Each scene shows the same named points in several views. A view is turned or mirrored, and shifted as a whole, has a little noise and may leave points out.
In the rows, zero is written as 128.

Scene 1
View 1
q923: [136 144 132  90  77 129 140  89 196 170  63  82 130 198  97 138 104 170
 152 124  65 164 141 117 142 118]
q666: [115 149 111 101  92 122 144 123 183 194 106 118 133 157 115 157 142 125
 134 127 116 155 146 118 128 142]
q128: [113 150 115  90  78 117 144 106 191 163  73  75 131 197 109 132  96 156
 170 122  77 186 133 125 148 106]
q114: [104 151 109  88  80 114 145 110 191 161  76  76 133 199 112 138  97 152
 175 123  83 195 130 129 152 108]
q593: [123 109 128 114 124 107 125 146 183 176 117 131 145 154 111 155 135 113
 110 139 129 138 127 129 127 132]
q455: [118 154 114  87  72 121 148  95 195 168  67  68 130 204 107 134  96 164
 170 123  70 190 135 122 146 112]
q314: [ 69 125  91 104 119  83 131 172 179 158 133 110 153 162 129 153 120  95
 156 134 148 195 110 144 145 104]
q189: [120 106 124 116 127 101 122 154 181 174 120 135 148 148 112 158 133 107
 111 138 136 142 126 139 126 126]
q894: [ 61 121  89  89 102  80 126 155 195 123 100  64 149 213 123 132  70 122
 200 131 112 235  92 155 174  65]
q498: [108 109 119 117 131  97 123 169 176 183 139 145 145 135 118 163 150  89
 109 138 155 140 125 135 120 135]
q387: [116 146 116  94  88 121 142 113 189 173  85  90 133 184 111 140 113 145
 152 126  89 174 136 122 140 118]
q485: [116 165 109  87  75 126 154 104 192 183  81  84 126 184 115 146 117 148
 164 121  86 178 144 118 139 129]
q487: [144  99 140 109 117 110 120 130 193 162  94 121 145 177  95 146 113 134
 109 140  97 139 125 134 133 119]
q504: [ 39 101  72 114 155  55 110 228 172 147 174 133 165 142 145 164 125  46
 154 142 202 202  85 167 146  88]
View 2
q455: [190 190 198  85 130 109 123 107 115 128 186 123  84 169 143 127  95  88
 132 130  68 128 146 140 168 140]
q666: [182 149 174 117 146 135 114 117 109 131 131 144  72 154 118 153 104 112
 119 138 140 164 145 106 152 115]
q189: [140 110 154 131 151 131 106 101 138 139 106 145  99 156 135 154 135 131
 113 149 148 186 122  95 160 119]
q128: [178 182 192  90 131 110 121 106 119 127 172 124  96 168 146 128  94  94
 136 131  71 133 143 134 171 139]
q487: [154 125 171 126 146 121 108  98 139 135 157 142  93 156 162 145 152 120
 110 140 110 190 108 110 170 133]
q314: [111 125 145 107 145 117 106  99 136 141  78 117 131 168 106 130  90 126
 148 156 131 125 134 113 148 115]
q498: [135  97 145 139 155 139 100 105 131 138  85 146  97 156 118 157 132 139
 117 153 171 184 124  84 149 109]
q923: [195 180 200  98 134 113 121 107 117 125 196 133  75 159 157 134 111  91
 125 128  73 151 136 132 173 139]
q114: [172 181 189  87 133 107 120 104 121 127 161 117  95 168 137 122  86  96
 142 134  76 125 143 138 167 135]
q593: [150 114 161 132 149 130 107 106 131 134 117 147  92 156 136 155 140 130
 113 147 143 187 121  97 161 121]
q894: [113 159 165  78 132  92 111  82 147 138 125  94 150 182 142 103  84 105
 163 149  58  95 131 148 166 141]
q387: [164 156 179 102 144 116 116 105 126 132 151 127  96 162 141 132 108 103
 129 137  93 147 133 124 164 130]
q485: [180 169 186 100 135 121 121 107 117 127 159 131  86 163 134 138  99 100
 133 138  97 145 145 124 161 127]
View 3
q114: [ 65 131 125  78 107 163 110 141 138 196 139  40  87 123 167 139 120 152
 143 172 145 122 188 151 110 101]
q666: [102 141 115  95 136 137  98 151 130 156 134 112 100 131 160 131 130 118
 118 146 127 103 181 114 122 130]
q498: [135 162 134 125 152 144 104 146 147 155 142 159 122 136 135 115 152 134
 111 139 176  84 144  79 117 151]
q455: [ 57 125 117  70 110 155 101 138 132 192 138  35  79 117 164 142 121 138
 147 161 134 123 207 169 110  93]
q894: [ 66 140 150  97  97 195 118 137 164 222 154  29 100 123 162 136 125 198
 153 198 202 121 145 139  98 106]
q387: [ 85 137 123  86 127 156 101 140 142 183 137  73  98 123 154 132 136 142
 142 155 157 110 184 138 106 112]
q593: [117 147 123  97 158 138  96 133 144 158 131 126 109 128 134 118 154 118
 130 124 162  90 181 109 109 129]
q128: [ 62 130 120  73 112 158 105 139 136 195 137  40  83 119 163 137 122 140
 146 162 142 119 197 155 109  99]
q504: [135 178 179 159 114 201 122 155 183 180 163 144 146 146 148 121 136 214
 101 209 230  97  69  48 111 176]
q485: [ 75 130 115  78 116 145  99 150 127 174 134  65  82 122 170 141 118 126
 131 158 118 117 200 146 120 108]
q189: [124 151 121 105 151 140 101 139 141 154 137 137 111 129 136 120 151 125
 120 131 161  87 171 100 113 136]
q487: [110 145 125  91 159 144  96 124 150 181 135  98 103 115 126 117 166 126
 152 114 181  89 187 124  95 112]
View 4
q593: [139 111 166  97 154 108 107  84 125 148 126 138 112 133 103  90  70 119
 108 119 132  63  98 140 145 169]
q487: [118 108 161  89 161 127 111  92 145 140 111  99 120 146 101  78  64 102
  86 123 127  61  95 138 134 157]
q504: [227 131 116 137 168  77 119  30  53 138 195 167 144  91  92  98   6 102
 139 129 192 125 120 207 160 191]
q114: [130 177 117 108 147 163 141 125 169 106 150  74 149 161 129  94  85  87
 106 106 117  81 117 178 121 132]
q314: [184 151 122 123 156 116 129  74 108 125 176 136 141 123 108 100  45 101
 131 115 154 103 118 188 146 166]
q666: [121 147 153 104 129 143 122 125 155 130 132 136 112 154 129 111 115 127
 123  98 105  58 104 145 137 153]
q894: [164 179  98 118 172 150 148  89 144 100 173  57 172 137 115  79  31  62
 102 119 150 108 125 209 118 139]
q189: [148 110 161 101 154 108 112  78 117 148 131 142 114 131 103  91  65 117
 112 121 143  65  98 140 145 172]
q485: [124 170 128 105 133 161 136 133 171 116 138 101 134 162 133 104 107 105
 116  94 102  67 113 168 125 137]
q128: [125 168 123 108 147 166 139 129 175 105 139  69 149 160 127  94  84  88
 104 104 113  74 115 174 120 131]
q455: [114 176 124 102 142 171 141 136 185 106 138  62 149 167 131  95  96  90
 101 100 102  72 113 171 118 128]
q923: [101 158 137  93 144 167 132 132 185 113 120  66 137 171 128  88 101  92
  94 105 101  60 108 152 119 130]
q498: [157  94 173 103 146  92 101  71  96 163 132 178  97 124  99  98  70 137
 125 117 142  65  94 136 160 187]

In a view up to two points have been moved. Name them for each view, in the order of its rows, or write -.
view 1: q894, q387
view 2: q485
view 3: q593, q189
view 4: q666, q498

Scene 2
View 1
q949: [148 137 139 144 130 140  85 107 149 123 122  56 125 131 154 132 152 127
  96 172 120 137 141 207 158 151]
q611: [125 135 143 144 140 164 129  94 150 147 122  61 137 123 137 140 135 160
 125 159 134 116 122 191 148 186]
q166: [100 142 102 150 107 169 144 129 138 167 146 112 126 108 129 138 118 130
 118 175 138 136 117 202 175 142]
q29: [ 95 135 113 135 125 173 175 108 139 173 132 111 144  93 119 142  98 160
 137 155 145 107 105 188 144 184]
q238: [128 139 118 149 112 147 101 125 141 138 132  87 123 118 150 134 133 119
  99 177 125 142 134 210 169 136]
q8: [172 122 116 125 107  92  78 111 144 118 100 126 142  77 165 107  93 101
  70 169 112 129 138 233 117 137]
q807: [109 135 124 138 131 171 161 101 143 164 127  95 145 103 126 143 108 161
 135 155 144 110 112 190 145 187]
q110: [139 128 107 128 107 126 121 113 142 145 115 132 141  79 144 119  88 118
  97 163 126 121 122 217 131 151]
q651: [124 134 140 134 144 159 146  88 148 150 115  78 149 105 129 139 113 167
 130 147 135 103 116 191 130 201]
q865: [118 116  90 104 103 127 192 102 135 177 106 198 172  24 116 117  18 143
 120 141 140  85  90 205  83 191]
q694: [152 133 139 138 134 133  98  96 148 124 113  72 137 115 153 129 128 136
 102 163 121 123 137 208 140 165]
q84: [115 132  93 140  97 140 130 131 137 159 138 138 133  83 136 126  94 113
 101 174 129 135 122 212 153 135]
q811: [136 136 135 138 129 146 119  96 148 139 119  80 141 111 140 131 122 146
 112 159 128 117 128 202 142 173]
q637: [ 93 136 119 143 130 184 170 106 141 172 136  95 143 108 122 146 114 164
 142 158 146 114 109 183 157 182]
q312: [ 91 141  79 156  82 165 141 153 134 174 160 139 116  99 133 133 109 109
 107 188 133 152 119 210 189 112]
q167: [123 134 107 142 106 142 121 125 141 150 131 114 130  96 141 127 109 120
 100 173 129 136 125 211 155 141]
q173: [ 84 140 106 141 117 182 182 115 140 185 144 120 141  93 114 145  95 157
 141 159 146 113 102 185 155 178]
q993: [ 86 135 127 130 144 190 212  86 144 188 125 104 161  88 104 150  82 192
 165 135 157  83  91 171 124 229]
q382: [116 133 119 137 121 155 148 107 144 158 125 108 143  95 133 132 102 144
 120 160 136 114 115 200 142 171]
q65: [135 123  89 120  91 112 135 121 135 150 116 170 148  52 138 114  59 107
  91 165 128 117 116 225 117 142]
q742: [119 133 135 132 139 160 151  92 147 155 119  84 146 103 132 136 112 164
 131 149 139 103 116 189 134 193]
View 2
q651: [135 121 143  87 161 164  83 119 140 147 140 118 132 162 149 124 191 117
 149 211 124 128 102 115 107 142]
q811: [148 108 142  94 160 141  89 118 148 131 154 103 146 182 145 132 180 112
 127 195 119 141  88 131 115 152]
q84: [166 161 134 122 158 110 130 148 165 116 141 106 153 154 118 168 156  90
  90 188 112 129  81 145 109 157]
q312: [169 205 133 129 173  89 155 132 169 109 142 116 160 154 128 189 133  99
  89 193  91 140  73 123 123 177]
q949: [160  78 139  87 163 111  96  94 158 109 179  79 170 222 150 135 168 121
 108 177 109 173  54 144 140 171]
q238: [162 127 138 103 166 109 117 113 160 110 164  95 165 193 138 155 158 111
 102 184 106 156  64 137 127 171]
q807: [136 154 144  97 165 154  97 120 141 142 134 120 132 157 148 139 180 115
 146 214 117 127 103 107 109 147]
q173: [137 195 139 107 173 145 118 130 144 142 120 136 130 133 144 160 167 110
 140 222 111 118 107  93 105 154]
q8: [181  72 132 118 134 110 104 162 172 112 163  82 160 178 104 145 177  76
  77 164 134 136  75 203 106 138]
q166: [153 176 138 112 174 114 129 119 156 122 142 115 150 163 140 166 154 110
 114 200 101 139  79 114 122 169]
q694: [156  83 140  92 155 134  87 119 153 123 166  92 154 193 139 128 180 111
 119 185 125 150  75 150 121 152]
q637: [134 174 142  99 170 149 104 114 141 141 131 129 131 152 152 147 176 121
 146 220 110 129 102  91 111 156]
q65: [174 139 132 137 140 121 125 184 168 124 136 109 145 130  97 166 170  64
  82 182 132 107  97 183  91 133]
q382: [146 146 139 106 160 142 106 134 148 133 139 117 141 155 138 147 179 105
 126 205 117 125  96 125 108 147]
q29: [137 172 140 103 167 154 107 131 143 142 126 129 129 140 144 148 179 113
 141 221 115 118 106 105 104 147]
q167: [162 141 137 113 162 114 119 132 161 116 151 104 154 170 129 161 160  98
 100 187 111 141  77 143 117 160]
q110: [165 124 133 117 149 126 109 155 163 124 147 105 147 154 116 154 171  83
  99 186 128 128  89 164 102 142]
View 3
q166: [132 143 143 129 156 164 141 134 150 126  89 127 128 147 144 124 143 147
 121 139 172 146 152 104 129 103]
q65: [ 90  73 131  89 141 116 152 126 141 116 101 128 139  85 174  97 152 147
 136 100 188 152  90  98 104 107]
q651: [145 125 121 126 152 121  98 142 174 116 108  97  95 133 149 160 114 121
 116 163 124 151 115  99 139 135]
q807: [148 132 128 128 150 128 113 129 153 121 106 107 106 144 148 150 126 117
 121 155 133 144 130 105 132 133]
q312: [121 144 154 125 158 179 169 130 136 133  79 145 149 148 145 100 162 161
 127 118 204 142 163 107 117  82]
q29: [148 130 129 125 144 124 127 119 135 122 106 115 110 146 145 144 135 110
 126 148 132 138 134 114 128 136]
q865: [109  52 125  80 118  58 148  83  89 121 127 121 123  93 181 104 153  92
 148 104 144 134  74 121  93 154]
q611: [143 144 123 134 159 147  93 158 193 115 103  97  98 138 140 163 116 138
 111 169 135 159 127  90 147 120]
q993: [169 129 125 127 131  89 111  98 114 122 124 102  93 159 145 164 129  71
 131 166  92 128 127 125 132 175]
q382: [131 119 129 119 150 129 122 132 158 120 102 112 114 127 154 138 131 133
 122 142 152 152 122 100 128 120]
q694: [114 119 116 121 166 147  99 173 214 108 101 100 108 105 150 149 117 163
 108 152 161 170 104  76 145 102]
q637: [155 144 133 134 147 137 122 127 145 123 104 113 107 158 140 148 132 116
 123 158 133 140 148 114 134 133]
q167: [114 120 137 118 157 155 136 146 172 121  90 120 128 120 152 120 141 160
 121 130 181 157 126  92 128  97]
q238: [115 135 134 127 165 175 124 165 196 119  86 118 124 126 145 130 132 172
 113 140 185 164 134  84 138  87]
q84: [113 115 141 112 147 145 157 127 137 123  93 130 141 124 156 105 154 149
 129 114 186 144 130 105 115 100]
q949: [117 139 124 129 171 172  99 182 226 113  87 106 112 117 144 146 115 179
 106 158 170 173 123  75 152  89]
q110: [102  95 127 104 152 129 132 140 164 116  99 116 128 100 162 117 138 154
 126 122 177 160 100  91 121 106]
q8: [ 76  74 119  94 159 133 118 165 203 106  97 110 129  66 173 108 130 185
 119 115 197 176  73  72 121  89]
q173: [152 137 141 129 143 130 134 108 122 128 106 122 117 159 145 135 140 108
 133 145 138 133 147 122 124 133]
q811: [125 125 121 123 156 141 102 158 194 114  99 103 106 122 151 148 119 146
 113 153 149 163 114  87 140 115]
q742: [142 123 122 125 148 119 104 137 168 115 109 100 101 132 149 156 122 120
 116 159 129 152 118  97 137 135]
View 4
q993: [ 92 108  70  36 102 200  75  90 117  98  92  90  94 121 181 104 131 119
 177 151 166  60 159  89 151 140]
q865: [105 100  80  99 146 172  46 113  80 157 127  76 136  85 153 145 166  72
 218 101 130 122 188 133 177 137]
q110: [ 98 108 110 119 118 144  76 124 166 172 161 118 108 123 152 119 149  85
 154 135 111 122 145 171 143 168]
q611: [ 85 115  91  78  72 159  99 107 201 133 139 137  73 152 177  96 131 112
 126 172 129  80 130 138 127 166]
q173: [110 109 117  58 138 181  80 108 133 116 121  95  97 124 161  99 125 118
 153 143 158  77 135 128 122 170]
q238: [100 112 132 108 113 140  95 126 209 159 166 135  85 147 155  97 131 103
 115 156 118 104 112 176 114 190]
q84: [112 110 139 112 147 146  77 131 163 164 162 111 108 121 143 111 135  96
 144 129 125 116 127 174 121 182]
q807: [ 94 112  97  68 101 171  87 106 162 126 126 112  89 136 170 101 131 111
 144 158 145  80 138 129 132 161]
q651: [ 82 114  76  75  76 167  89 104 174 132 127 125  83 142 179 105 140 108
 148 164 132  82 147 128 145 152]
q167: [105 112 130 107 128 144  87 126 181 160 161 122  96 134 153 107 135  97
 133 142 121 108 123 173 120 181]
q166: [112 110 141  82 140 159  88 121 171 139 144 112  97 133 151  98 124 114
 129 146 144  93 115 159 109 186]
q694: [ 81 116  92 112  72 138  92 120 214 165 158 146  80 151 168 108 141  97
 127 168 104 103 136 166 137 165]
q8: [ 87 111 102 154 101 116  79 136 196 203 183 137 108 128 147 130 163  68
 150 136  80 143 147 195 148 166]
q637: [ 99 110 109  60 112 178  86 106 156 115 123 109  88 133 170  95 127 119
 141 155 153  72 130 126 124 166]
q742: [ 87 112  82  76  84 164  86 106 170 134 129 123  87 139 174 103 138 108
 148 162 133  80 144 129 140 155]
q949: [ 86 116 114 110  77 134 105 123 235 162 165 151  75 157 165  95 134 103
 105 173 104 100 117 174 117 182]
q312: [124 110 169  87 168 157  86 129 164 141 156 104 102 126 142  95 118 116
 124 135 148  98 103 172  94 202]
q29: [101 110 103  65 119 179  79 109 142 123 122 102  96 125 167 101 130 112
 154 146 152  80 139 126 135 162]
q811: [ 86 112  94  96  82 149  93 116 197 149 146 133  79 147 169 107 137 101
 132 162 118  94 134 151 132 165]
q65: [108 108 114 130 145 142  62 129 138 183 161 103 125 104 143 135 157  72
 176 113 109 137 156 177 149 167]
View 5
q167: [ 89 125 154 143 140 170 147 109 131 162 101 164 120 154  53 102 154 138
 134 106 128 122 144 112  94 123]
q84: [ 91 124 145 144 148 167 149 108 131 147 103 184 112 158  59 100 131 123
 131 117 132 115 156 115  93 127]
q166: [107 135 155 142 127 170 139  83 131 170  98 167 126 174  46 123 140 143
 114 115 139 116 150 134  90 124]
q312: [108 155 147 162 126 167 159  92 149 166 105 207 116 173  31 114 111 127
 118 128 138 100 169 132  93 119]
q651: [102  89 169 106 141 166 110  77 101 162  93 100 130 167  84 128 176 161
 113  96 133 146 118 134  85 133]
q742: [103  90 165 109 140 165 109  79 101 161  94 105 127 171  82 126 171 157
 113 100 132 142 121 135  89 135]
q949: [ 87 130 169 141 133 175 151 118 138 192  93 132 144 143  39 111 218 173
 152  83 124 141 116  96  88 118]
q8: [ 57  98 143 132 181 171 156 155 124 138 102 161 109 113  75  63 178 124
 172  94 108 130 135  67  96 127]
q173: [119 111 156 121 129 164 111  54 105 152  98 142 119 194  77 135 118 140
  90 121 149 121 148 161  88 134]
q811: [ 90 105 167 122 142 170 129  98 116 170  96 121 131 157  67 113 188 160
 130  95 126 139 121 113  90 127]
q611: [ 97 109 173 118 127 170 118  84 118 180  89 105 140 164  61 130 196 174
 121  88 133 147 115 128  86 130]
q238: [ 90 139 160 147 134 172 155 113 144 183  94 158 132 152  38 107 177 157
 141 100 128 123 139 106  91 119]
q65: [ 76  93 131 128 177 165 138 124 112 115 108 182  94 138  92  73 116  99
 139 125 122 115 158 102  96 133]
q993: [123  70 162  90 135 161  78  32  75 142  96  91 119 202 108 148 128 147
  70 117 153 143 131 177  86 147]
q637: [118 110 168 120 122 165 111  59 108 169  96 124 130 190  69 139 143 155
  96 112 144 131 134 155  87 132]
q382: [ 96 104 157 121 143 167 122  86 111 151  98 135 120 166  76 115 153 143
 117 108 135 130 136 129  88 132]
q110: [ 78 101 145 128 162 166 138 115 114 140 103 160 110 144  78  88 150 126
 139 109 122 126 144 103  92 129]
q29: [112 100 158 114 136 167 112  62 100 154  96 129 120 186  82 132 134 143
  97 116 143 131 139 155  85 136]
q694: [ 80 106 167 125 148 173 137 117 124 174  94 122 133 143  62 100 206 164
 148  84 118 144 116  96  89 127]
q865: [ 86  52 125  95 190 158  98  88  68  77 109 150  80 163 139  85  77  87
 105 139 132 122 161 137  92 152]
q807: [108 102 164 112 131 166 113  69 105 158  97 118 127 180  76 129 153 154
 105 107 140 136 130 143  87 135]
View 6
q993: [103 110  93 141 129 138 129  59 107  60 143  98 142  68 134  95  82 111
 139  73  55 111 107 129 166 118]
q611: [142  90 100 131 119 158 122 145  94  85 116 116 119  73 147  96  97 161
 136 146 101 152 132 163 149 151]
q238: [130  81 122 112  97 149 130 172 108 111 139 121 100 104 159 107 112 179
 108 169 141 166 136 139 115 180]
q694: [132 108 111 128  97 160 103 185  97 110 129 109 137  78 131  99 107 186
 147 163 113 155 117 155 127 147]
q65: [ 83 121 141 115  67 129 114 153 134 147 191  93 140 122 124 105 111 178
 123 125 136 130  82  84  87 151]
q949: [150  84 113 118 104 164 118 197  94 108 119 122 109  88 154 102 112 190
 126 184 132 173 139 162 127 175]
q167: [117  90 126 112  90 142 128 156 118 115 155 114 111 109 152 106 113 172
 110 148 137 152 123 121 110 170]
q110: [102 110 128 119  81 141 114 164 122 131 165 104 132 105 132 101 111 180
 128 141 129 143 100 113 104 152]
q807: [117  96 107 127 114 146 127 112 108  83 141 108 124  82 145  99  95 143
 128 119  96 136 122 135 145 145]
q382: [112  98 115 124 105 143 125 128 114 101 149 107 125  94 140 101 102 155
 125 125 107 137 116 127 129 149]
q811: [133  96 109 126 105 156 114 158 101 101 130 111 125  79 141  99 102 170
 136 149 113 152 122 150 132 151]
q8: [112 117 137 115  62 150  94 215 118 157 161 102 142 109 118 103 121 211
 143 171 147 157  95 121  87 154]
q84: [101  91 136 107  84 132 133 145 129 123 172 110 111 120 151 109 110 170
 103 136 139 142 111  99 102 170]
q173: [101  89 110 123 117 133 145  85 119  79 160 109 112 100 154 103  94 127
 109  98  96 125 121 113 140 151]
q29: [106  97 109 129 114 137 132  98 113  83 151 107 121  90 144 103  95 136
 121 105  93 126 116 122 141 144]
q865: [ 56 146 130 130  72 116 105  97 143 132 203  78 173 108 103  99  96 148
 147  69  94  95  55  67 103 111]
q651: [126 106  99 135 115 153 115 129  97  84 126 107 134  70 133  97  93 153
 145 124  88 139 115 151 150 136]
q742: [122 102 101 133 115 151 117 128 101  88 133 105 134  75 135  97  96 154
 141 125  91 138 117 145 146 139]

In a view up to two points have been moved. Name them for each view, in the order of its rows, or write -.
view 1: -
view 2: q949
view 3: q84
view 4: q312
view 5: -
view 6: q694

Scene 3
View 1
q483: [ 96 136 118 132 110  84  77 157 173 157  98 105 116  99 177 128 149 163
 161  63  66 124 106 123  97 142]
q39: [165 122 119 149  96 116  97 135 171 125 130 132 172 114 152 132 144 108
 154 122 125 145 158 122 112 152]
q572: [ 96 143 124 134 129  98  98 165 167 117 110  99 151  98 162 128 138 147
 169  71  88  95 119 130  81 156]
q773: [124 129 116 137 114 100  97 155 162 140 111 119 156 108 159 122 150 130
 171  96  91 128 130 119 105 148]
q278: [119 134 112 132 121  97 102 165 153 151 103 119 157 104 160 115 150 133
 184  92  78 126 119 117 105 144]
q838: [114 134 118 139 111  95  88 153 170 138 111 112 139 103 167 130 146 146
 160  82  87 125 124 125  98 146]
q546: [105 137 126 142 115  95  80 152 181 125 109 101 131 100 170 135 143 159
 150  69  87 114 120 131  89 151]
q517: [130 124 108 135  96  88  84 147 165 178 104 129 133 112 169 117 155 139
 168  92  73 156 120 111 122 135]
q137: [140 124 117 143 100 104  90 141 172 139 116 124 153 110 162 127 147 126
 160 104 101 140 141 121 110 146]
q468: [117 128  99 126 101  79  85 159 157 196  91 128 125 109 172 108 161 144
 179  86  56 156 106 106 125 130]
q444: [136 125 142 164  87 111  54 113 218  96 132 105 118 105 178 171 136 155
 101  81 128 124 154 146  87 160]
q956: [ 80 152 124 127 156 101 122 189 154  93 112  86 177  90 151 117 130 141
 193  69  89  64 112 135  63 164]
q170: [116 129 125 146  97  91  63 135 196 140 111 108 112 103 180 146 146 162
 131  72  88 132 125 129 100 143]
View 2
q468: [181 108  65 145  97 143  89 125 108 147 137  94 128 104 154  79 137 130
 121  84 125 116  88 125 134  89]
q517: [164 110  83 132 102 138 100 129 112 144 136  97 128 114 150  99 128 127
 127  97 134 112 100 125 135 103]
q956: [187  89 127 100 131 138 110 155  85 142 125 145 121 125  78 148 152 120
 100  93 228  71  82 149 130 149]
q278: [167 106  95 129 111 135 109 128 101 141 129 111 128 115 122 111 130 125
 117  91 159 104  98 125 128 107]
q137: [136 112 105 122 115 130 120 135 119 139 137  98 129 126 140 120 104 121
 133 109 143 107 122 120 129 114]
q546: [159 103 104 102 110 138  88 154 121 148 150 106 122 143 167 118 134 123
 124 114 159  83  99 153 147 145]
q838: [159 101 103 116 113 135 103 142 114 146 141 108 124 129 142 115 130 124
 123 104 160  95 100 137 137 126]
q39: [109 116 122 120 123 124 146 126 121 132 135  95 131 131 128 137  85 120
 138 116 141 114 141 107 124 116]
q170: [149 107 100 105 104 135  85 153 132 150 155  96 123 146 189 109 126 124
 132 118 143  88 104 150 150 143]
q572: [170  98 112 107 122 136 103 149 101 143 136 124 123 133 121 132 136 121
 116 102 189  83  94 145 137 140]
q483: [182 101  85 119 103 139  78 147 115 151 146 108 123 128 164 101 146 125
 122  99 156  90  84 149 144 127]
q444: [106 110 132  84 119 126 103 165 148 147 163  95 120 172 197 140 102 118
 143 145 150  76 133 151 150 172]
q773: [155 107 104 123 116 136 116 134 107 140 133 105 128 123 127 119 119 123
 123 101 157 104 106 123 129 116]
View 3
q444: [174 136  93 111 130 192 108  71 111 158 124 149 128 171 160 126 125 179
  94 143 130 131 166 176 196 115]
q137: [129 129 121 132 120 151 142 104 144  98 130 157  94 154 149 144 117 145
 110 143 117 141 152 156 153 130]
q278: [108 136 120 119 119 128 147 119 162  87 130 149  94 156 140 163 133 140
 114 135 138 149 162 150 128 153]
q773: [115 135 119 127 120 141 144 113 153  94 131 149  95 159 143 159 127 144
 111 137 132 144 161 150 138 143]
q468: [124 124 126  83 132 108 138 133 185  77 122 162  91 143 144 154 127 130
 126 149 133 174 129 166 113 149]
q170: [157 130 101  80 138 153 110  99 145 130 122 150 118 165 152 141 134 161
 109 144 143 160 152 177 156 137]
q572: [107 150  96 117 120 143 139 111 145 112 131 133 108 175 138 175 150 159
 102 126 162 137 189 146 138 157]
q39: [126 128 130 167 111 168 155  96 132  94 132 159  87 151 152 135 103 146
 106 143  96 122 157 149 167 117]
q838: [126 138 109 106 126 140 133 110 151 108 127 147 105 162 145 159 135 152
 109 136 144 149 164 156 143 146]
q956: [ 77 163  88 134 112 137 151 114 140 107 139 116 110 188 129 200 166 163
  95 108 181 122 220 125 129 176]
View 4
q483: [188 137  93 165 109 102 129 179 168 106 170 146 120 117 166 122 131 173
  86 140 110 102 208 162 146 172]
q838: [178 137  98 163 126  94 121 153 155 136 147 119 122 118 164 137 127 138
  95 129 112 120 194 156 143 173]
q517: [151 127  95 168 102  90 115 167 181 121 126 128 136 107 164 117 131 150
 122 147 106 125 168 144 130 173]
q468: [155 128  96 167  91 100 126 181 185 102 140 138 139  93 167 108 135 171
 118 157  97 126 173 139 131 163]
q956: [227 153 118 128 153 119 152 134 112 151 184 120 107 100 187 148 127 131
  56 107 100 146 241 155 160 145]
q546: [193 136  95 164 130  92 119 156 152 135 159 126 116 133 162 144 127 142
  84 121 116 106 208 165 149 181]
q773: [171 133 102 154 124  95 123 145 157 143 139 114 129 108 168 134 127 128
 107 130 103 136 187 144 140 167]
q137: [160 129  98 162 125  86 112 143 162 151 123 108 132 120 160 137 125 119
 117 129 111 131 173 144 136 176]
q170: [176 131  80 184 121  79 103 163 169 129 149 130 120 148 147 140 123 143
  95 128 126  87 193 171 141 197]
q572: [202 141 103 150 136 100 133 146 137 140 164 123 118 117 170 144 131 137
  79 120 106 126 216 156 151 164]

In a view up to two points have been moved. Name them for each view, in the order of its rows, or write -.
view 1: -
view 2: q517, q546
view 3: -
view 4: q483
